A landscape with many peaks, sampled at points; each row gives a point and its height.
From any point a climber steps to the highest of the 2 points nearest to it. It stops when none of these is higher. Distance is the straight distance between rows; heights are no part of it.
ziva: [138 110  97 120 173 166 113 118 139 123 120 120 140 108 121 127 127 108
 116 164 103]  height 355
lugif: [141 165 161 139 133 111 151 146 148 161 117 163 102 182 130 152 100 121
 149 136 148]  height 583
bubu: [133 130 164 160  79  57 111 140  69 115 160 168 108 193 137 129 106 163
 172  92 156]  height 685
kozo: [164 185 124 122 129 159 141 143 164 115 119 112  94 101 123 158 126 127
 103 145  98]  height 173
niso: [ 98  70  95 135 182  78 103 118 120 147 133 166 141 126 133  83 130 105
 181  86 112]  height 309
vep: [136  87 143 121 129  94 105 135 113 123 152 145 121 141 100 101 107 112
 144  84 145]  height 46
nevu: [121 252 112 107  87 134 139  69 140 114 138 142 127 102 142 202 125 179
  60 191 126]  height 116
Kal: [102 196 158 110 114 155 142 108 133 177  99 130 116 148 108 166  82 132
 101 175 139]  height 587
fazu: [163 120 147 129 131 127 127 151 102  89 157 107 114 192 151 139 111 150
 147 125 174]  height 167
guvo: [113  72 111 181 185 117 135 113 152 143 111 155 161 148 171 101 147 100
 172 120 139]  height 481
Dez: [126  85 119 180 156 122 145 110 189 115 131 156 151 135 121  99  66  72
 138  97 166]  height 623
Zikis: [142  91  87 126 166 188 116 119 151  81 127 110 151 125  95 145  66  97
  86 158 131]  height 235
bok: [ 86 152  71 142 148 101 170 126 171 153 105 121 101  73 108  97 190 153
 127 104  68]  height 601
zuzez: [155  70 136 174 130 147 155 141 187  98 112 143 159 113 170 100 157  85
 146  85 147]  height 142
nivok: [110 138  79 113 172 150 105 117 109 143 122 120 151  97 142 115 180 152
 119 180  72]  height 596
sobu: [173 118 125 101 150 154 112 170 123  94 141 109 112 138 150 127 154 138
 140 133 119]  height 507
bele: [121  62  84 110 192 145 112 117 138 105 117 133 176  76 129  80 130  95
 134  94  98]  height 258
Zeved: [132 127 118 112 128 116 134 170 138 149 119 126  96  90 131  99 202 142
 145 100  80]  height 317
Sigi: [117 181  95 138 142 102 171 158 175 158 111 140  71  96 114 119 172 151
 134 109  78]  height 512
Zabip: [ 84 186 108  94 115 103 116  99 126 169 138 121 123  74 117 107 179 167
  97 145  99]  height 462
ril: [149 169  72 116 175 131 134 165 164 121 130 131  91 107 131 122 153 155
 131 145  80]  height 385
Nom: [115  76 118 186 140  73 130 112 152 136 129 192 147 129 115  84 112  87
 169  69 137]  height 435
Dobe: [122 124  91 160 142 165 167 120 191 127  88 112 150  63 139 119 180 110
 102 138  86]  height 499
Lared: [120 184  33 171 171 134 166 116 198 102 115 140 106  71 130 148 141 158
 100 154  64]  height 323
Baseg: [178 129 138 103 124 113 121 181 130 101 149 130  89 136 147 116 156 136
 161  95 120]  height 463
Bos: [104 119 181  62  47 139 111 133  74 154 107 122 113 143 107 131 113 131
 138 107 160]  height 250
mebeg: [116 177 155  73 103 111 112 156 110 164 127 149  78 150 106 121 102 148
 145 130 127]  height 496
gozo: [157  98  94 131 182 120 113 158 143  83 159 131 123 144 155  98 126 133
 156 112 134]  height 290
bidi: [101 188 137 138 131 171 141  82 149 165 101 118 138 125 106 180  92 117
  78 197 124]  height 605
zovup: [105 118 143  88 116 130 105 123 102 169 123 113 137  72 113  98 169 122
 111 127 102]  height 456
Zir: [146 107 147 176 110 112 145 127 100  80 152  87 135 183 122 133  70 135
 130 107 196]  height 632
zubud: [147 170 105 117 145 107 139 182 164 135 129 149  69 120 119 121 148 144
 148 108  87]  height 438
vuki: [154  78 163  92 102 176 116 138  96 113 112  79 146 125 120 143 137 107
 105 124 148]  height 633
tir: [124 172 140  64  92 150 107 135 110 129 133  98 103 104 107 134 114 150
  91 148 117]  height 223
vuk: [157 130 167 100  93 158 136 138 129 128 112  87 124  86 133 133 177 111
 109 122 105]  height 572
Neno: [121 134 119  65  99 192 108 132  84 119 118  83 135 142 112 160 105 149
  84 167 138]  height 133
kag: [116 120 138 173 148 127 168 129 179 179  86 149 132 124 136 127 164  93
 149 122 114]  height 527
vati: [131  88 125 101 147 116 108 138 136 117 139 139 126  96  88  93  97  98
 131  88 122]  height 71
Mava: [106  72 104 131 180 120 113 116 135 149 112 136 155 102 129  91 139  98
 152 112 108]  height 278
Luro: [132  70 168 171 102  78 118 132  71  97 157 126 139 164 168 122 137 153
 168 105 161]  height 745
defa: [169 115 124 130 116 106 142 183 154 120 125 150  94 119 139 103 185 126
 166  74 104]  height 394
Timot: [128 103 124 171 162 118 137 114 151 113 143 135 141 177 122 117  66 102
 140 127 174]  height 668
zofa: [126 181  27 163 151 134 143  97 170  91 138 132 148  73 132 174 144 150
  87 194  64]  height 292
lapiv: [117 114 158  89  96 107  97 149  93 160 131 150 106 133 117 112 142 128
 153 103 128]  height 296
Ziko: [111 121 179  97  94 155 128 120 104 174 101 109 136 122 118 135 139 107
 118 139 137]  height 500
nuvu: [150 190  93 128 127 158 135 118 139 112 133 118 142  93 141 165 174 164
  89 200  80]  height 592
besa: [145 165  46 148 142 160 118 106 152  73 141 128 140  76 118 182 101 133
  79 207  70]  height 268
Vope: [130  90  82 147 163 120 144 144 190 101 120 162 135 103 135  78 116  88
 149  70 122]  height 409
komim: [ 83 181  89 107 125 138 106  72 120 139 144 122 158  91 118 140 158 161
  75 196 104]  height 646
bupe: [115  68 130 194 159  82 131 112 128 116 145 152 160 150 162  97 124 116
 173 105 154]  height 529
pobi: [164 121 133 197 110  74 142 146 127  63 174 145 122 147 138  86  90 137
 164  81 155]  height 175
dizo: [130 127 127  75  87 179 118 146  86 125 112  75 124 179 110 172  84 148
 104 123 178]  height 140
pezit: [144 117 167 173 129 128 164 130 155 158  96 147 133 158 159 140 160  92
 160 128 144]  height 485
Baze: [151  51 172 130 115 158 130 129  97 101 120  81 157 144 151 141 147 107
 123 112 179]  height 653
Dibug: [123  94 141 158 122  92 131 122 162 162 116 173 128 119  87 101 124  80
 154  81 120]  height 511
kufiz: [133 170  34 131 186 146 133 138 181  98 129 137 112  84 126 129 130 147
 122 154  59]  height 352
sov: [144 105 182 125  78 129 144 135  84 119 129  96 128 187 131 157 105 128
 145  86 178]  height 620
pas: [101  92  55 155 182 130 155 138 192 121  92 152 151 101 146  84 144 102
 158  84  99]  height 440
Nuv: [124  68 153 146 125 116 130 133 129 158 108 143 149 112 140 111 182  96
 159  99 119]  height 205
ker: [132 114 156 211 130  84 150 118 138 124 140 160 138 178 149 114 114 115
 174 111 169]  height 450
lofed: [154  82 153 103 123 156 119 146 123 111 124 104 137  92 120 115 153 100
 113 111 117]  height 606
labo: [150 244 102 130 102 128 146  93 157  94 143 128 106  82 134 209 137 172
  65 174 100]  height 131
gibel: [ 88 165 100 112 153 119 119 111 134 172 126 131 122  92 113 104 141 141
 116 155  88]  height 429
fizo: [132 116 173 170  95  87 131 138  54 110 149 115 132 196 181 152 122 177
 165 121 179]  height 837
miror: [100 165 163  45  66 151 109 137  86 148 109 112  94 123 102 123  98 149
 117 127 143]  height 236
rebe: [135 217 106 116 118 135 134 113 159 123 140 117  97  78 116 166 125 160
  81 154  90]  height 152
sal: [112 134 153 154 149  90 129 137 101 144 142 157 121 209 148 140  93 148
 162 142 180]  height 730
vemar: [125  76 133 156 109 136 141 115  84 111 136  73 160 182 104 147  65 123
 111 104 213]  height 677
ruvo: [145 143 102  79 157 153  92 166 101 111 147 122 110 145 144 129 141 166
 127 165 109]  height 536
sedu: [108 139 141  93 126 103 105 151 100 154 144 159  92 182 105 124  85 145
 154 124 155]  height 461
duku: [141  44 163 170 127 133 141 109 123  96 131 102 178 143 135 115 116  90
 131 101 180]  height 621
Vedur: [137  61 168 146 125 121 117 132  89 118 136 116 149 157 165 134 145 123
 151 113 163]  height 682
Dasis: [134 107  85 133 178 146 125 128 180 117 119 139 135  94 118 105 107  95
 125 113 101]  height 378
Bor: [119 154  89  90 169 135  99 153 100 151 137 128 116 116 147 114 176 164
 138 160  84]  height 567
punog: [145 127  72 123 156 183 105 124 140  77 133 115 142 107 101 171  76 118
  84 191  88]  height 249
Vive: [132 181 150 107  88 133 143 122 143 149 122 101 111  77 125 133 168 130
  97 127  96]  height 534
nilo: [ 95  98  81 161 168 144 159 114 186 148  86 134 154  80 127  96 154  92
 127 118  89]  height 470
pera: [121 103 108  64 130 179  87 132  89 109 136  86 142 114  85 134  96 134
  79 158 128]  height 126
lum: [119 137 181 145 128 130 147 127 127 194  92 151 135 169 150 149 147 110
 154 149 147]  height 454
Lomam: [113 113 119  61 134 140  82 135  95 130 145 111 123  89  90  96 110 134
 104 133 111]  height 113
lor: [143 151  94 147 119 157 149 104 175 105 121  97 140  47 127 140 181 122
  77 139  80]  height 528
zamak: [146 124 143 145 154 122 134 137 149 126 135 135 121 171 133 131 105 113
 144 126 153]  height 626
Senem: [161 120 107 161 152  88 133 160 148  72 173 153 111 148 157  86 112 139
 174  92 145]  height 245
Toku: [124 192 176 107 112 137 162 128 133 172  97 142 104 185 120 170  74 123
 131 139 152]  height 564
zarub: [152  72 139 149 141 171 146 133 165 107  96 112 162  95 158 111 175  84
 123 117 123]  height 125
togof: [112 185 144 116 136 108 133 143 138 187 111 162  98 142 110 134 120 134
 140 142 119]  height 538
Ditan: [110 120 111  85 152 112  92 145 115 148 143 141 109 113  98 100 112 121
 134 118 106]  height 95
lamo: [145 197 138  74  73 164 121 106 122 103 137  87 108  83 114 166 124 150
  68 149 106]  height 208
Leto: [117 138 160 181 106  69 131 129  77 128 156 144 121 209 134 134  70 157
 163 118 184]  height 800
Gagin: [124  95 144 145 103  73 108 123  94 112 168 149 122 172  82 107  70 128
 145  82 167]  height 50
Nulo: [141  59 162 184 111 113 147 123 149 125 114 153 158 123 154 101 158  85
 161  83 149]  height 169
gaveb: [157 108 198 155  95 128 161 125 114 125 117 119 134 180 155 152 139 105
 154 105 170]  height 571
rafe: [147  57 102 113 168 171 110 126 122  73 141 101 163 133 107 124  80 108
  99 133 152]  height 225
kefo: [101  95 153 131 108  78  99 136 104 184 125 186 118 148 116 114 139 116
 166  97 125]  height 333
Mog: [151 119 138 107 122 160 125 147 111 104 135  95 120 180 121 155  93 129
 116 128 167]  height 150
Piret: [120  95 141 140 130 123 128 121 120 130 141 116 131 186  88 140  54 109
 122 117 192]  height 714
kivak: [123  91 181  87  62 112  98 147  65 136 134 132 115 165 131 124 132 146
 156  89 158]  height 267
nup: [123 135 160 129 127 107 128 150  69 130 136 128 120 220 172 155 104 176
 158 140 192]  height 774
bir: [ 93 164 182 102  99 131 131 129 103 200  84 155 119 150 149 140 150 139
 145 154 136]  height 432
bif: [162  79 112 132 157 140 118 141 121  54 163  95 141 155 134 118  94 130
 123 116 167]  height 209
tusim: [150 118 155 194  85  68 132 130  94  78 171 132 121 168 107 109  70 134
 150  79 165]  height 103
deno: [148 129 178 136  77  94 131 142  88 117 146 141 112 193 125 138 106 132
 164  86 164]  height 591
nali: [123  99 122 178 145 119 158 126 197 153 109 159 140 123 118 106 116  71
 144  96 134]  height 578
Daf: [ 75 166 148  85 117 146 109 120  96 180  96 135 122 145 135 132 130 157
 127 187 142]  height 417
mozal: [ 87 181 116 116 114 157 118  71 123 146 126 108 155 103 106 158 112 134
  62 208 117]  height 625
Saf: [139 187  88 133 107 134 144  86 156 103 141 106 145  68 134 172 186 156
  66 165  81]  height 563
peg: [116 160  98  99 139 159 103 119 115 124 133 109 141  93 120 139 150 148
  94 189  90]  height 622
mami: [114  44 137 187 157 105 135  95 124 103 138 132 185 140 142  95  94  92
 150 105 173]  height 581
teveg: [115 190 123  92  88 114 126  87 138 138 152 103 121  56 115 129 175 154
  72 129 102]  height 495
Zuzim: [137  93 106 118 175 165 106 136 112 110 131 117 149 158 142 139 124 128
 123 165 131]  height 337
kisol: [108  72 117 165 139  50 104 116 110 136 154 191 137 139 115  84 120 117
 181  71 127]  height 366
Bezu: [100 106 146 136 129 116 137 133 124 193  98 139 132 105 143 116 205 116
 151 122  98]  height 237
Kirol: [130 238 147 105  76 155 154  66 133 127 116 108 120  94 135 200 122 153
  64 165 117]  height 104
babod: [139  80 124 126 149 111 104 147  83  83 177 106 130 168 140 113  99 155
 146 115 172]  height 190
Bofu: [ 95 149 164  84  82 148 115 104 102 165 113 104 140  84 125 115 167 135
  99 154 118]  height 479
pozer: [123 108 152 170 127  78 128 130 130 164 129 176 125 169 131 124 130 106
 171 110 146]  height 382
bades: [ 83 197 115 100 143 134 117 108 121 178 120 144 122 119 121 128 125 163
 101 191 115]  height 404
lef: [161 196 152  98  87 160 143 122 149 113 122  98  92  86 110 169 107 120
  91 129 105]  height 192
nutop: [164 110  73 123 193 164 109 150 147  79 141 129 140 147 156 124 124 135
 137 152 106]  height 318
vedun: [145 103 184 122  90 134 135 129 120 152 114 125 129 149 128 140 142  95
 140 102 145]  height 530
vedi: [120 233 158  72  59 147 148  93 117 142 111 111 113 103 140 154 137 166
  90 157 119]  height 93
sori: [112 149 139 115 121 129 136 141 118 175 111 120 119  86 147 114 216 153
 134 138  88]  height 269

For each start below, name the point where the climber stops.
nutop | komim
Nulo | komim
lamo | fizo
bele | komim
gibel | fizo
Ditan | bok
punog | bok
